Each row is a point on a landscape with many valleys, with its height.
A ball rolls from a point to the lowest of its 2 nearest points, and stops where none of them is lower. Distance is the straight distance between rows; heights are no part of it.
tad height 54.6: [ 30  26 -13  11  21   8  20  20 -45  -9 -46  -7 -31   5  16  11   0 -10
 -12  28  11   9  -1 -12   1 -18  -8  42   7]
rotan height 55.6: [ 26   9  13  18 -21  -9  13   0 -18  12 -28  44  33  24  15  17  68 -13
  17  -4 -13  24  -1  -4 -11   7 -16  17  17]
bet height 61.1: [-13 -34 -12  18  39 -30 -28  29   2  -1   2  -1 -34 -14  12 -10 -64 -12
  -2  33  -5 -18   2 -20  -8  15  49  36 -26]
neri height 20.1: [  8  28  10  -7 -12  29 -26  24  -6 -30   2 -51   2  -5 -42 -20  -9 -19
   1  -9   3 -19 -41   1  -5  16  -6 -56  14]
lada height 34.8: [-14   0  -3 -27   0  21   8  10   6 -31 -10 -35 -15 -11   2 -23   5  -9
  -8  -1  20  -2  16  16  -5 -12   0 -42 -31]
ziz height 50.4: [-28  21  28  11   6 -19 -27   5  18   5   7  22 -25  13  25  34  17 -50
  37  -7  19   0 -38  -4 -38  17  23 -13 -28]
riku height 82.1: [ -6  35   7 -29 -29  15  15  40 -26 -18 -68   8  -5   6  29   5  22 -25
  14   7  -2 -25  -6  35  -6   1   0  29  -8]
livir height 36.6: [  1 -11  16 -15  -5 -37  -8  11  67 -14  48   7   8  15  21  11   5 -44
   3  21   2  34 -27   3  -1  13 -16  11 -14]
ralav height 42.5: [ -4 -21  19  -4   8 -41  -2 -19  71 -14  51  16  11  -6 -13  16   7   6
  -6  27 -13  52 -28  -9  -3  24 -15  10   7]
kof height 36.0: [  2  31   7 -44   4  21  -9  17 -36 -25 -42 -14  -5  14   9  23  14 -52
   4  17  39 -10  17  25 -16  26  -3 -38 -26]
Nog height 66.1: [ -9  14   6  28  38 -24 -10  35 -36  -6 -34  29   1  35  31  19   0 -47
  23  22 -19 -27   4  -8  -9  13  23  35  -6]
Gasud height 45.8: [-16 -22  11   7  -7 -10  19 -54   8  20  35  32  33 -33 -16  25   2  73
 -37 -17  -8  -1   1 -12  24  12   0  13  15]
kib height 60.8: [ 29  28 -21  -1 -10  49  10  10 -40  -6 -30   9 -42  24  -6  -1  -2   3
  11  46  23  33  10   8 -21 -70 -40  46  21]
Kevi height 37.5: [ 31   6  14 -19 -54  -8   6   1 -11  -3   3  12  32  34   3   5  44  14
  20 -43   5  12 -29   3 -55  15 -31 -14  36]
vudaz height 26.6: [ -5 -10 -19   1  33  25  22 -16 -51   3  -5   7   7  20  -3   8 -10  31
   4 -25 -26 -50  37   7  27 -50 -16  13  16]
Led height 62.0: [ 14  23   5 -44   2   0 -12  21  -8   6   7 -22  46  24  10 -27  13 -44
  -8 -26  -9   9 -56  19  -7  40   9 -27  -6]
Mil height 42.1: [ 24  30  -8 -41   4  18  17   1 -57  -5 -34 -27   0  29   7  14  16 -47
 -18   8  28   8   5  19 -18   8 -18 -31  -1]
bigut height 52.0: [ 11   9 -11 -14 -32  31  32 -16 -69  -4 -29   3 -41  35 -37  -8  -7  24
   2  -8  16 -16  44  19 -29 -38 -37   0   3]
bunut height 59.1: [ 22 -22   2  18   4   9 -20  22  19 -18  -6  39 -29 -50  -5  -9  12  10
  29  34  12   9  12  -6  11   9  15  21 -25]
Nade height 54.1: [-27 -13  22   6  18 -40 -17  -7  47  16  23  19 -19 -11  16  38  -6 -36
  36  -1  -3   3 -28   4 -23   3  25  -5  -8]
Duv height 36.1: [ 12 -24 -14 -67 -37   7   8  35 -27 -13 -23   9  25   5  28 -37  18 -10
  20 -18  -8  -7  11  35 -18  -4   2  11 -12]
tir height 29.1: [ -7   4  -7  14 -20  12 -35   8  76 -15  67 -31   6 -10 -30 -27 -17 -20
   1  -5  -6  -4  -8   3  28 -11 -18 -45  10]
Tis height 55.4: [  5   2   6  11  28 -30  21  11  21   8 -19 -40 -10 -31  12  16 -17 -20
 -33  20  20  34  -7 -17  -4  16  24 -13 -15]
muvi height 18.3: [  5 -35 -43 -30  -9  -1  -3  16   4  -4  29 -17   2  -2  16 -74 -36   1
 -25  -1   1  11  43   2  27 -19  19  21 -38]
Pep height 41.7: [-41  22  25  40  14 -23 -27 -34  44   3  59 -27  -8  -4 -37 -16 -26   3
 -20   0  -8   0 -33 -21  11  15   8 -40 -10]
gumod height 33.1: [ 31  10  16 -25 -34   0 -11   0 -17  -1  10   7  42  24 -11  -8  34   2
   8 -32 -17  11 -57 -12 -26  36 -18 -16  26]
vib height 86.7: [-30 -27  12  40  40 -16   9 -27  39  -2   2   2   3 -34 -15  52   7  26
  13  13  -4  -9  35   3   4 -14   6 -22  33]
Vedan height 63.8: [ -9 -32  -9   3  41 -22  25  12  -1 -19 -12 -16  24  -9  33  16  -3  16
   2   1 -22 -11  15   2   4 -20   9  26  23]
dakek height 82.7: [ 12  -8  -2   2  19  15   6 -41  -1  47  12  -8  30 -15 -26  22   3  10
 -19 -27 -18 -12   1  12  31  -7  -8 -41  25]
geg height 52.5: [ 24   1  12  19  -2  -9   6 -10   5   4  -7  17  18 -12  -7  32  49  17
  10  -1   1  24 -27  -8  -9  11 -26  -3  37]
tate height 88.0: [-37 -12   1  32  20 -11   1 -18  45 -27  32 -23  12 -18  -9  19  28  24
   7  -7   9   1  16  -3  -9  -6 -23 -46  24]
vuz height 84.1: [-27   0  13  23  37   3   9 -39  34  45  -5 -21   6 -26 -23  38 -30  -1
 -13 -15 -17 -25   2  17  30 -11  25 -41  20]
kuvot height 46.1: [-25  -2   8  17  10  -3  13  18  38  -7 -16 -21 -37 -38  21  14 -12   7
  13  -1  16 -15 -12  -5  -7 -18  20  -2 -17]
vesoz height 22.6: [-17 -22  12  19  49 -17   0   5  -2  10 -15  19 -30  -8  14  39 -21 -15
  34  -1 -10 -38  -1   2 -10 -17  36  18   0]
tezot height 65.7: [ -3  33   8   5 -24  30 -48  20  29 -34  14 -10 -30 -29 -24  -3   6 -12
  15  18  39   1 -36  -9 -11  41  -5 -46 -12]
sulo height 54.3: [-12 -39   5  11  46 -43 -15   4  15 -25  25  38 -11  -4   7   0 -10   3
  20  38 -20  -1  -4 -16 -13  23  17  49 -13]
bobu height 88.9: [-28   4   2  29  -1  -3 -12  13  59 -38  30 -46  -4 -19 -12   7  15   2
   9  -1  21   5 -13 -11 -23   2 -18 -51  25]
sezil height 20.7: [  5 -28 -18 -32  33 -11   3   7  55  16  50 -14  -3   0  15 -25 -36 -48
  -7   0   1   5   9  34  34 -10  26   8 -36]
gib height 66.6: [ -9 -57 -19  22  41 -25   2   3  -2 -12   4   3  30 -18   0   9 -31  40
  -4  14 -42 -35  28  -7  10  -7  12  38  29]
sezav height 10.0: [-31  18  12 -83 -43   2 -14  32 -23 -21 -11   7  22  20  29 -17   4 -44
   7  25  19 -14  22  48 -13  40  20  16 -46]
Ruva height 77.4: [ 12 -23 -32 -16  -8   0  33   8 -46  19 -10 -12  -5   4  15 -49 -19  36
 -17 -41 -16 -12  28 -15   2 -15   8  26   3]
bas height 53.4: [-33  37   5  47  -8  20   9   1  33  -7 -26 -59 -16 -17 -12   7  -8  19
 -15 -15  11  -9 -12 -10   7 -17  -6 -44  10]
Vam height 30.6: [-19   8  18 -38  -9   7 -48  10   3 -22  16  22 -33  17  44  20 -22 -48
  39  40  60 -11   9 -15 -19  28  42  11 -51]
Ziset height 31.9: [ 14   1   1  33 -46   8  -9 -38  -3  30  25 -13  28   8 -39 -28   4  35
  -8 -56   6   4  16 -24 -11  -5 -17 -56  19]
temor height 42.7: [ 28 -31 -26 -58 -55  17   3  39 -44 -15 -28   8  -2  -3  10 -40 -14  10
  12  -6  17  -7  37  13 -26   4   1  20 -16]
sas height 87.0: [ -4  42  12  44   7  32  -9  -7  -1 -20  10 -33   6  -2 -49  27   5  18
   2 -11  -2 -29 -27 -16  17 -10 -26 -34  74]
pimev height 25.9: [-23   9   6 -74  -6  23 -18  27 -27 -30 -24  -3  -7   3  15   3  -6 -41
  16  23  31 -32  21  43 -16  24  21 -13 -45]
dom height 15.8: [ -1 -26  -7  -4 -26   2 -10 -26  42  23  44  -3  13 -22 -17 -45  -5  10
 -22  -9 -15  24  12   6  33  -8  -5 -21 -30]
kov height 59.6: [ 11  24   7 -37 -33   5 -13  26 -19  21 -13  13  52  30  19 -17  34 -58
  -9 -15  -4  26 -22   7  -2  47  14 -23 -26]
pogot height 46.0: [-11  -2  16  -4   3 -19  -9  13   4 -12   1  55  22  13  25  -3  53 -37
  27  10 -19  14  -5   2  -6  30  10   9 -34]
mival height 13.7: [  9   9 -12 -26 -63  48 -28  18  21 -22   8 -34  -1 -26 -22 -33  -2  -4
 -10   1  32  11  -3   6  -2  12 -15 -59 -12]
fofe height 49.2: [  2 -24  18   6  -3 -10   7 -30  20  -4  33  32  34 -30 -11  40  30  55
  -4 -11  -5  20 -20  -4  -2  22 -14  10  38]
Viv height 5.0: [ -7 -11   8  12 -16 -20 -17 -47  63  22  51  12  -4 -18 -41 -24 -16  -3
 -23  19 -16  37   1   3  37  13  -2 -24 -26]
nefak height 54.4: [ 19  23  -2 -38 -36   7  15  22 -64  28 -35  55  12  39  25 -24  32 -31
   7 -13 -22  11   3   3   5  28   5  40 -10]
Tuti height 58.6: [ -8 -19   5   3  35 -26   1  15  12   4 -11 -22 -32 -29  17   0 -47 -26
 -12  29  24   9  22 -24  -7   7  53   9 -27]
nupad height 44.9: [-39  -7  16  34  21 -12  -6 -53  39   2  40  36 -14 -28 -23   3  10  39
   6  10 -13 -11  19  -4  20  -5   2  -5 -18]
Zuk height 51.5: [ -8 -20  21 -24  15 -34   9  -4   2   7  19  57  27   5  17  -3  31  20
  16  -1 -37  31 -28 -13   4  37  -4  59  -5]
nunoz height 46.9: [ 45  14  -9 -22  -8  11  28 -12 -45  16 -14 -12  -1  30  -6   7  17 -19
 -16 -22  15  22  -3  -1 -22  -5 -31 -19  13]
nuvam height 79.2: [ 47  -9 -46 -25 -36  47   8  40 -68   6 -45   8 -15  41  -8 -12 -47  -6
   6  12  11 -14  39  10 -18 -45 -22  31  21]
sasuk height 31.7: [-27 -16  -9 -12 -38   5  16 -37 -13   4  18  -5  24  13  11 -37   8  58
  -6 -50  -2 -18  40   3  -2 -39 -15  -9 -14]
kad height 70.5: [  6 -46 -29  59  17  -8   1   3 -26 -19  -6   0  18  -6 -14  -5 -14  68
  -6   8 -25 -23  44 -21  -2 -21  -9  35  25]
zetiv height 74.0: [ 26 -25 -28  24  30   4 -16  40 -38 -18 -36   0  -7  -8   2  -5 -33 -12
  -7  43   3 -18  22 -25   5  18  13  24  -7]
des height 53.6: [ 15  20  -5   4  11  36  26 -23 -12  31 -13  12  -5  -5   3  46  -1   5
   5  17 -12   0 -17   8  30 -59 -36  29  38]
nit height 69.4: [-15   8  39   2   1 -29 -27  11  44 -12  45   7  59  22  -5  14   6 -20
  15  -7 -28  10 -74 -14  -8  36   6  -4  22]
vudu height 30.5: [  5 -17   7 -32   5 -45  -9  15  61   3  39  18   4  26  32   6 -19 -71
  -4  27   0  40  -7  12  16  10  14  31 -29]
buk height 51.1: [-17 -10   8 -10   2 -32   8 -22  74  19  58   2 -32  -7   2  -6 -48  -7
 -23   4 -18   8 -13  10  37 -10  18  31 -21]
Puni height 81.6: [  4 -14  -2 -20  37  -3  10 -30   6  37  42 -23  60  -1 -15   6  -2   6
 -25 -33 -19  -5 -16  19  17  17  12 -33  21]
muso height 46.8: [  0  36  26  23  23  -7 -17   0   4   1 -13  16 -24   3  -1  40  27 -33
  21   1  11  -2 -46  -6 -20  31   2 -22  -6]
biz height 63.9: [ 13  33  19  -8 -19  30 -32  12  14 -15 -13   8 -29 -37   2  10  16  -5
   9  31  55  14 -29 -13   0  50  10 -19 -28]
nov height 42.6: [-39  27   3  35 -18  32  18 -33 -12 -16 -25 -25  -5   2 -13   1  25  53
  -6 -28   5 -21  26   5  17 -43 -28 -21  -2]
fum height 85.4: [-22  -6  10  35  24  -3   1 -12  51  31 -11 -12  -1 -33 -19  65  -4  -9
  17  -8  -5 -15  13  10   8  -7   3 -48  52]
zenu height 17.8: [  4 -23  10   6  19 -13  -5 -15  38  22  17  17 -13 -39 -22   1  -6 -11
  -7  18  -8  21 -10  -3  18  21  12 -22 -22]
zif height 49.6: [  1 -21  10   5 -18 -19  -1 -29  25   1  58 -22  43  -6 -25 -12  -2  43
 -30 -16 -12  27 -31 -24  -6  14 -13 -16  24]
ribag height 42.3: [-19  14 -11   6  26  27  17  -1 -56 -37 -36   1 -44  16 -16  -5  -4  26
   2  10 -13 -53  13  11  -1 -20 -20  19  -6]
fim height 54.5: [ -5 -33  15 -19  -3 -31  -5 -25  87  29  48  22 -25  -7  -5  23 -48 -28
   2  10 -22   9  -9  32  21  -8  30  14  -4]
zuke height 37.8: [-17  16  31  18  37 -37   9 -17  11  38 -13  27  21  12  12  75  11 -35
  10   2 -20  -1 -31   9  -4  19  19   5  24]
visup height 58.4: [-22 -44  -7  34  46 -46 -15  -3  18  -3   9  15 -24 -11 -13   8 -59  21
   7  38 -34 -24   9  -5 -20  11  42  38  -2]
gove height 61.6: [ 27  12   9   3  -7  26 -20  26  -6 -12 -37  36 -25 -31  12  11  22 -15
  24  36  37   4   1  -8  10  30  20  12 -29]
fep height 21.5: [-12 -11  18  11  20 -15 -43  14 -12  -3  -9  23 -34   0  25  33 -18 -51
  39  32  42   1  13 -25 -26  20  52   5 -37]
tetib height 45.5: [-37  34  18  53  19 -20 -10 -48   3  16  14 -37  16  -6 -33  -6  -6  20
 -31 -15  -7  -7 -12 -19  18   6  -6 -44  -3]
Zofev height 31.3: [-12 -12  24  10  53 -28   9  -9   2  20 -12  25  11  -8  15  66   1 -13
  26   4 -24 -22  -3   9  -2  -5  21  14  23]
litif height 58.5: [ 27  -2  10  -9  11 -27  24 -24 -29  43 -10  32  49  35  10  30  36 -20
  -7 -10 -22  38  -9  -8  -4  14 -14  13  27]
ket height 80.4: [ -1 -15  -6 -36  32 -11  24  -8   7  26  18 -28  39 -11  23   2   2  10
 -24 -38 -19  -1 -23  13  20   4   8  -1  15]
Kanel height 78.7: [  7   5  -1  14  -6  23  -9  53 -34 -64 -55   4 -23   5   7   6  16  13
  25  33  28 -18  22  21 -31  -5  -3  33  -1]
Kuli height 7.2: [  3 -17 -26 -30  10  -9  -6   2  22  15  35 -20  -4 -14   6 -55 -36 -20
 -35  19   9  24  33   6  44   0  27   5 -52]
zeruk height 73.9: [ 25 -14 -20  54   2  35  10  25 -27 -32 -40  -5 -26   1 -15  -6   8  42
   9  15  18  -2  45 -10  -4 -46 -17  23  27]
luvop height 50.3: [ 15  27  -6  34 -14  46  17 -42  -8  35   3  11 -14 -11 -20  34  11  46
 -11   4   4  12   5  -6  21 -65 -40  20  45]
nitog height 80.5: [  8  31   3   1 -32  21  17  36 -36 -35 -67  11 -13  18  17  17  36   0
  17  19   5  -6   6  31 -22 -24 -16  46  15]
zaz height 83.8: [  7  46   2 -25 -23  24  20  26 -12   1 -54 -29   7   8  19  14  11 -35
  -7 -13  -3  -9 -34  30   0 -11 -11  -7  13]
nogu height 60.7: [  0 -11  -3   1  46 -38  18  16 -27   2 -26   7   9   3  27  15 -10   7
   4  10 -36 -13  -9  -8   8  10  12  61  30]
mep height 63.1: [-16  25  13  -2  43 -14  10  11 -14  23 -29   5  13  31  41  29  13 -61
  21 -11 -14 -22  -7  18  -5  -5  28   5  -6]
fisu height 68.4: [  1  26 -12  10  20  -3 -17  43 -67 -35 -51  12  -3  50  25   4   2 -34
   5  41  -2 -18  11  -5 -16  26   3  40   1]
bef height 49.8: [ -4  19   5  39 -11   6  13 -55 -21  50 -17  14   0 -17 -25  -2   3  47
 -24 -12 -17  -2  26 -11  45 -28  -8  11   0]
zabub height 86.1: [ 24  36   3  21 -14  35   7  -4  -7   6  -8 -30   8   3 -21  26   7  21
  -6 -17  -6  -8 -38  -2  10 -28 -36 -20  63]
vope height 66.5: [  5 -38 -18  -1  12 -24  16  10  -8 -36   5 -13   1  -8  18 -26   3  36
  -4  11 -11   3  20 -18 -16 -16   2  29   3]
Depo height 43.0: [ -1  35  40  27  29 -10 -14 -10   7  20  -4   8  13  12 -17  55  13 -29
  14  -1 -15  -6 -61  -9  -3  32  -1 -15  29]
Diri height 27.2: [  3  24  16   8   7  17 -34   8  17  10  17 -27  -7 -19 -32 -14 -28 -30
   1  -5   3 -18 -52 -11  10  24  22 -59  -7]
vis height 54.2: [-30 -17  25  -7  16 -36  -7 -22  66  32  21   9  -2 -23  -2  41 -32  -7
   5   2 -24   2 -35  10  -8  12  35  -5  13]
Banul height 36.2: [  2  -7   0  45 -44  -2  -2 -49  -1  32  12  23  10  -6 -30 -20  25  53
   3 -35  15  14  46 -25  -6 -15 -18 -32   3]
nedi height 46.6: [ -2 -24  20   0   8 -37  -2 -27  55  -3  44 -16  37  -8 -30  18 -10  17
 -29  10 -23  43 -32 -11  -5  29   0 -13  27]
zodo height 59.8: [ -6  41   4  -9  35   2  23  -6 -19  18 -19   7  23  36  33  48  23 -39
   7  -3 -18 -12 -15  18  14 -32 -20  20  28]
suv height 57.1: [ 35   2  -4 -41 -52   5   4  24 -34  35 -29  41  35  27  25 -23  34 -36
   3 -23  -1  29   3  -4  -6  32   7   7 -15]
Kufu height 41.6: [ 27  -5   4  -7 -38  15  12 -16 -10 -12  19   7  17  13 -12  16  39  40
  17 -42  18  -3  -6   4 -42  -4 -40 -35  43]
dag height 23.4: [-16 -13 -12  -8 -34   8  -2 -32  13   8  38 -21  22   2  -9 -57   5  15
 -17 -31  -1  11  25   6  15 -26 -17 -37 -34]
Sufe height 45.2: [ 12 -18 -21  13 -24   6  16 -13 -31   7 -22 -17  -2   1  -6 -45  -1  25
 -22 -15  23  15  63 -26  -4 -25   2 -20 -24]
Liri height 26.7: [ 31   9  -7   6 -61  32  -9 -11 -17  14   3 -11  -5   2 -39 -34   4  15
  -9 -36  28   8  12 -13 -24   8 -16 -65   1]
gud height 53.9: [ 11  -1   5 -50 -31   4 -26   7  27 -26  37  31   1  10   2 -18  33 -31
  20  10   2  17 -28  12  -4  27 -25 -17 -34]
tugef height 49.0: [ 42 -10 -17  18  -4  -1  24  -9 -35  20 -21  -3 -22 -11 -12 -14   0  20
 -33   4  26  37  32 -35  -8  -1   1   9  -6]
zelol height 41.2: [-39   1   4  -8   5  12   5  12  33 -38  11 -29 -48 -12  20  -3 -18  -5
  13   1  28 -21   8  11 -12 -21  12 -19 -39]
mapu height 53.2: [ -6  -3  14  43   5 -12   7 -41   3  34 -23  20 -17 -38 -30 -11 -12  46
 -21  20 -24   7  26 -10  33   0  20  20  -9]
gunem height 33.7: [-10  14  15  24 -15 -15 -39   6  75 -17  84 -24 -25  12 -42  -5 -38 -32
   6   3   4  -1 -29 -11  18  -3  -1 -25  24]
Vol height 64.8: [-11   4   9 -38  22 -28  -1  13  34  32  20  -8  56  16  28  -9   9 -48
   0 -24 -29  20 -51  25   7  37  19   1 -10]
Mevo height 47.7: [ 46  -9 -21 -39 -54   2  32  30 -43  12 -37   5 -19   7  21 -26 -15  15
  -5 -22  29  11  28  -8 -40  -1   2  17   1]
met height 46.7: [-18  32   6  51  -9  26  19 -41  -4  25 -15 -14   4 -16 -22  24  12  45
 -22 -15  -2  -9   9  -5  38 -35 -24  -4  19]
duleg height 27.6: [  5 -47 -51 -22  12  -9 -20  44 -13 -28  21 -14   8   8  21 -58 -45  -5
 -16  24 -13  -4  18  -4   6  16   7  33 -20]
tomo height 55.0: [  8  41  -5  45  -6  27   7 -13  -4   3 -29 -52 -17  -3 -25   9   1   3
 -35  -2  24  19   7 -15   7 -23 -26 -44  20]
goz height 40.5: [ -9  -9   8  54   6  -3  -5 -53   5  11  18  28  -1 -24 -41   2  41  49
   2   1   2   6  41 -13  10   2 -14 -20  -1]
fava height 50.8: [ 20  10 -14 -17 -21  -4   6  26 -79   1 -27  51  11  47  21 -20  23   3
  21  -8 -36 -10  -1   1 -10  17 -11  64  24]
vabos height 75.6: [ 21 -14 -41  16 -28  15  13  12 -64   6 -32  -2 -22  26  -9 -48 -33  48
 -12 -23 -11 -33  42 -16 -13 -25  -8  30   5]
Fila height 57.0: [  5  57   3  -2  10  26  16 -19 -13  26 -18  16   8  27  19  37  23 -36
   8  27 -16  11 -38  16  11 -46 -41  28  34]
pepar height 48.9: [-37  24  10  42 -14  -8 -26 -55  -3  28   6 -32  61   0 -32  -1  -1  34
 -23 -40  -2   0  15  -6  32 -14 -11 -45  17]
Gavu height 37.9: [-44  10   2  -3 -18  22  19 -35  -6 -12  10 -19  23  -4   1  -1  20  64
 -18 -45  -5 -35   4   7  17 -28 -21 -23   1]
simu height 15.5: [ 18 -20 -20  -9  15  26  34 -37 -43  43  10   8  25  30  -2  23  -7  23
  -5 -39  -4 -20  48   6  18 -52 -22  -8  27]
sasu height 47.6: [-26 -11   3 -10  16 -18   4   1  46  16  30  -3 -44 -28  13 -20 -47  -5
  -6   8 -13  -8 -16  -3  23  -8  38  30 -36]
kugut height 55.2: [  2 -29  22 -32  17 -33   7 -33  20  24  21  41  38  -3  -8  18  11  10
  -5  -6 -38  46 -33  -6   5  55  -5  28   5]
niri height 47.0: [ 15 -13  -1 -21  -7 -20  12  16 -40  -5 -18  45  13  14  28 -23  30  20
  22  -8 -32   8 -17 -13  -7  32  -1  69   4]
Lar height 50.1: [-53   2   8  43   2   1  14  -4  56   2  -8 -43 -18 -31   6   8 -16  25
  -1 -18   6 -21   1  -2  10 -36  14 -28  -8]
tid height 43.6: [-18 -12  -4 -23   6 -14 -16   7  37  11  48  -2 -65   2  26  -7 -65 -37
  -5   5  21  -8  -2   1  12 -18  43  28 -51]
rukot height 76.9: [ -1   4   8  38   8  13   3  35  15 -50 -36   0 -37 -22  12  12  34  32
  31  23  31  -2  15  11 -21 -14  -4  16  12]
Fud height 47.3: [-11  17  -5   3  -6  43  19  -9 -63 -31 -37   4 -53  18 -42  -4   8  16
   2  13  10 -32  42  19  -3 -24 -27  -8 -15]
zib height 40.7: [ -4  -6  -4 -31  11 -24  -6  35 -12   3  -7  36  26  12  39 -33  15 -39
  19   7 -23   7   0  -1   9  33  25  34 -25]
Kire height 50.2: [-17  14  16 -31 -25  -4 -19  16  28 -19  24  43  21  31  30  -9  42 -54
  21   7  -9  12 -24  21  -5  30   2  -3 -39]
mal height 26.9: [ 13  -4  -3 -12  -5   1  -2   4  20  -6  13 -11   4 -32  -2 -12  18  -6
  -1   0   4  13 -18  -3   0  11 -10 -33 -10]
garud height 56.9: [ 21 -12  -6 -48 -40  17 -22  15  43 -33  33  25 -15  -1  15 -22  10 -35
  15  26  19  13   3  21  21   7 -13  -1 -39]
dimi height 68.6: [ 23 -40 -11  25  13 -19  19  -7 -26 -16   2  21   3  -6  -2  -4  17  61
  -1   5  -3   5  35 -24 -17 -12  -5  41  24]
lib height 49.7: [-11 -38  11  -7  31 -22   0 -31  25 -21  55  40  -4 -17  -2   5  18  26
  11  21 -22  -5   3  -2   8   8 -10  22 -13]
tobur height 34.4: [ 20 -44 -29 -44   6 -16 -19  35 -19 -10  13  24  15   2  23 -46 -17 -23
   9  23 -10  18  15  -7   3  27  18  36 -24]
fivil height 51.7: [ 53 -15  -8 -35 -43 -10  35  12 -10  30 -10   0   8   6  22 -28  -2  19
  -6 -43  15  28 -10 -22 -34   8  -1   6  12]
kog height 50.0: [-34  -9  24  16  15 -30   1 -39  68   9  35 -17  20 -26 -23  27 -30  27
 -31   3 -22   8 -22   0   4  24  17 -20  28]
Kudab height 77.3: [ 43 -17 -49  -6 -16  28  18  13 -65  27 -20   4 -12  47  -3 -24 -50  22
   1 -23 -10 -27  40  -6  -8 -41 -23  30  27]
luget height 35.3: [-12   9  -5 -25  26  23  27 -13 -35  -2 -10   0 -15  -2   3   0   4  24
   3 -21 -25 -48  -3  18  15 -13 -11   4 -10]
sozo height 90.6: [ 21  37   7  31  -3  22 -13  25  -2 -28 -33 -11 -26 -11  -7  27  44  -6
   6  21  55  28   1   1 -22  18 -25 -29  14]
zufir height 22.7: [  9   2  -9 -34 -38  28 -28  26  53 -20  43 -38  12  -3 -13 -37 -13 -31
  -4  -8   9   1 -23  25  15  -7 -10 -51  -5]
sidi height 56.1: [  9 -21  -7  26   0   6  -1   1  10  15 -15  25 -26 -53 -17 -24  -9  34
  -3  17 -19  -7  19  -9  34 -10  22  27 -22]
kasup height 58.7: [ 11 -14  13 -16  40 -38  19 -18  -6  26  -6  18  30   2   3  19  20 -18
 -12   4 -24  36 -15  -8   0  36   1   6   6]
Gaz height 40.8: [ -2  -6 -18 -10  -9  25  11   2 -36 -28 -33 -27 -15   0  -7 -29   4   7
 -17   2  28   2  54  -1  -7 -16  -4 -26 -28]
leno height 57.7: [  6  12 -17  -9  42  -6  24  15 -52  -2 -32  -3 -12  24  24   8  -9  -3
   1   8 -27 -20  -1  -3   9 -15  -8  47  26]
Mivat height 50.9: [ 12  45  12   2  22  -3  17   7 -25  -9 -36   2 -27   7  21  25  22 -25
  -5  16  14  10 -31  -3 -11  14  -8  10  -8]
fatik height 78.9: [  0 -11 -22 -36  14  -4  48  -1 -24  21 -11 -33  11  -5  28 -19  -5  27
 -25 -39 -22  -4   4   6  17 -16   4  21  18]
zanu height 21.3: [  8  18  -9  16 -57  31 -41   5  -1 -15  20 -38   4 -10 -53 -53   1   6
  -7 -16  24  11   7 -20  -8  13 -11 -70   5]
pize height 73.8: [-14   0 -30  51 -23  19  -7   8 -54 -19 -51 -15  -8  23 -14 -49 -23  51
 -14  -6  -8 -24  46  -9   8 -32 -12  28 -14]
tuf height 52.4: [ 17 -26  -6 -27 -24 -17  23  -7  16  12  37 -15  26   2  11 -23   6  28
 -23 -34  -3  37 -28 -24 -18   9 -12  -3   8]
nin height 85.1: [ 31  26 -10 -11 -19  35  22   6  -8  29 -30 -29  23   8   4  20   5 -19
  -8 -22 -12  -1 -40  18  14 -34 -29 -11  46]
sokid height 52.2: [ 19  19  -4  27  16  -1  27  -4 -16  13 -30 -43 -14 -17  -7   6  -1   1
 -48  13  26  34   9 -25  -2  -3  -5 -23  -6]
Gapi height 72.4: [  9 -15 -17  -9  12   8 -35  46 -27 -38 -27   5  -4  -2  27 -11 -22 -23
  16  40  21 -23  18 -19 -10  28  23  24 -32]
lir height 89.8: [  0  28  -3  27  -9   5  -9  19  17 -44  -5 -43 -11 -10 -20   4  34   6
  -1   4  37  21 -16  -6 -38  17 -24 -48  25]
Lapa height 51.0: [ 21  17 -12   2 -33  23  34 -25 -43  12 -16 -10 -23  30 -20  -2  11  23
 -15 -31  24   4  28  -1 -34 -31 -41 -32  15]
tega height 9.5: [-13 -34   5  41  31 -19 -35   8   0   7 -16  19 -49 -25  -5  38 -38 -28
  40  25  18 -11  25  -9 -28  -8  52   5  -6]
nirur height 70.4: [ -4  21  -9  -2 -13  12 -41  55 -50 -44 -53  11   2  31  35   2 -10 -14
   8  55  22 -27  17  -5 -24  45  23  52 -19]
dep height 72.1: [ -5 -23 -18  59   5  11  -1   0 -24 -21 -33  -6  -7  -3 -14 -25 -10  53
  -4   9  -9 -17  50 -19  12 -37  -6  22  -6]
kufoz height 27.3: [ 34  15  12 -12 -27  15 -21   8 -29 -18  22 -20  17  14 -50 -34   4   4
   7 -27  -9  -5 -40 -21 -19  15  -9 -42  37]
kulus height 25.7: [-22   6  -2 -69 -25   0   1  39   3 -16 -15  -7  28  18  45 -27  17 -50
  10  -6  -4  -7   3  59 -13   7  12   4 -30]
libe height 57.5: [ 14  34 -26  -4  10  42  11  22 -54 -21 -51  -5 -48  21  -4   8 -25  -9
  -7  49  13  -2  11   7  -1 -39 -20  48   9]
Laz height 42.2: [-46   2   7  16  -8   0  11 -50  -2 -10  39  17  25 -24   5  10  17  72
 -19 -26  -3 -26   8  -4  32 -18 -10   2  -4]
Bam height 67.4: [-11   5  18 -24   8  -9 -27  13  50   0  40  -7  41   7  11   1   0 -33
  21 -23 -17 -14 -65  18   1  10   8 -17   8]
Keti height 38.2: [-49   9  17  36  -9 -22 -34 -41  81  11  78 -19 -12   2 -37   8 -39   0
 -11  -5  -9  -9 -19  -1  20  -3   6 -26   5]
Baz height 39.4: [-20  -4   0 -36  23   5 -22   7  10  15  25  -7 -47  -3  29  -4 -47 -49
  12  -4  35 -10 -12   8  -5   1  48   1 -54]
Gep height 75.4: [ 24  -4  -3  48  19  15   6  14  -9 -32 -29   8 -23 -12 -10  19  46  41
  22  19  27  15  35   1 -17 -25 -23  18  35]
dufon height 33.4: [ -3  16  12  -9  20   9 -16   0  12  29   4 -12 -31 -26   5  12 -26 -43
   2  -6  26 -15 -33  -1   7  21  34 -38 -43]
Zekeg height 22.0: [  1 -34  -9 -36  31 -43   2  16  58   5  50  11   5  24  35  -7 -36 -54
  11  11 -18   7   1  32  24  -4  21  45 -19]

For each start below, name the point where the ball stops.
Bam => niri
vis => Kuli
bet => mival
tuf => Kuli
garud => Kuli
fisu => Gavu
biz => Gavu
fim => neri
Nade => tega
gud => Kuli

Call two points neighbours if one is among the 2 nearest of the other. Go from one point of each pair to the other, from neighbour to neighbour, staying as low as possible. Name the highest point that can't be avoided.
mival, Viv => bet
niri, Gavu => kasup
simu, sezav => bigut
Kuli, simu => tuf
tega, neri => Baz
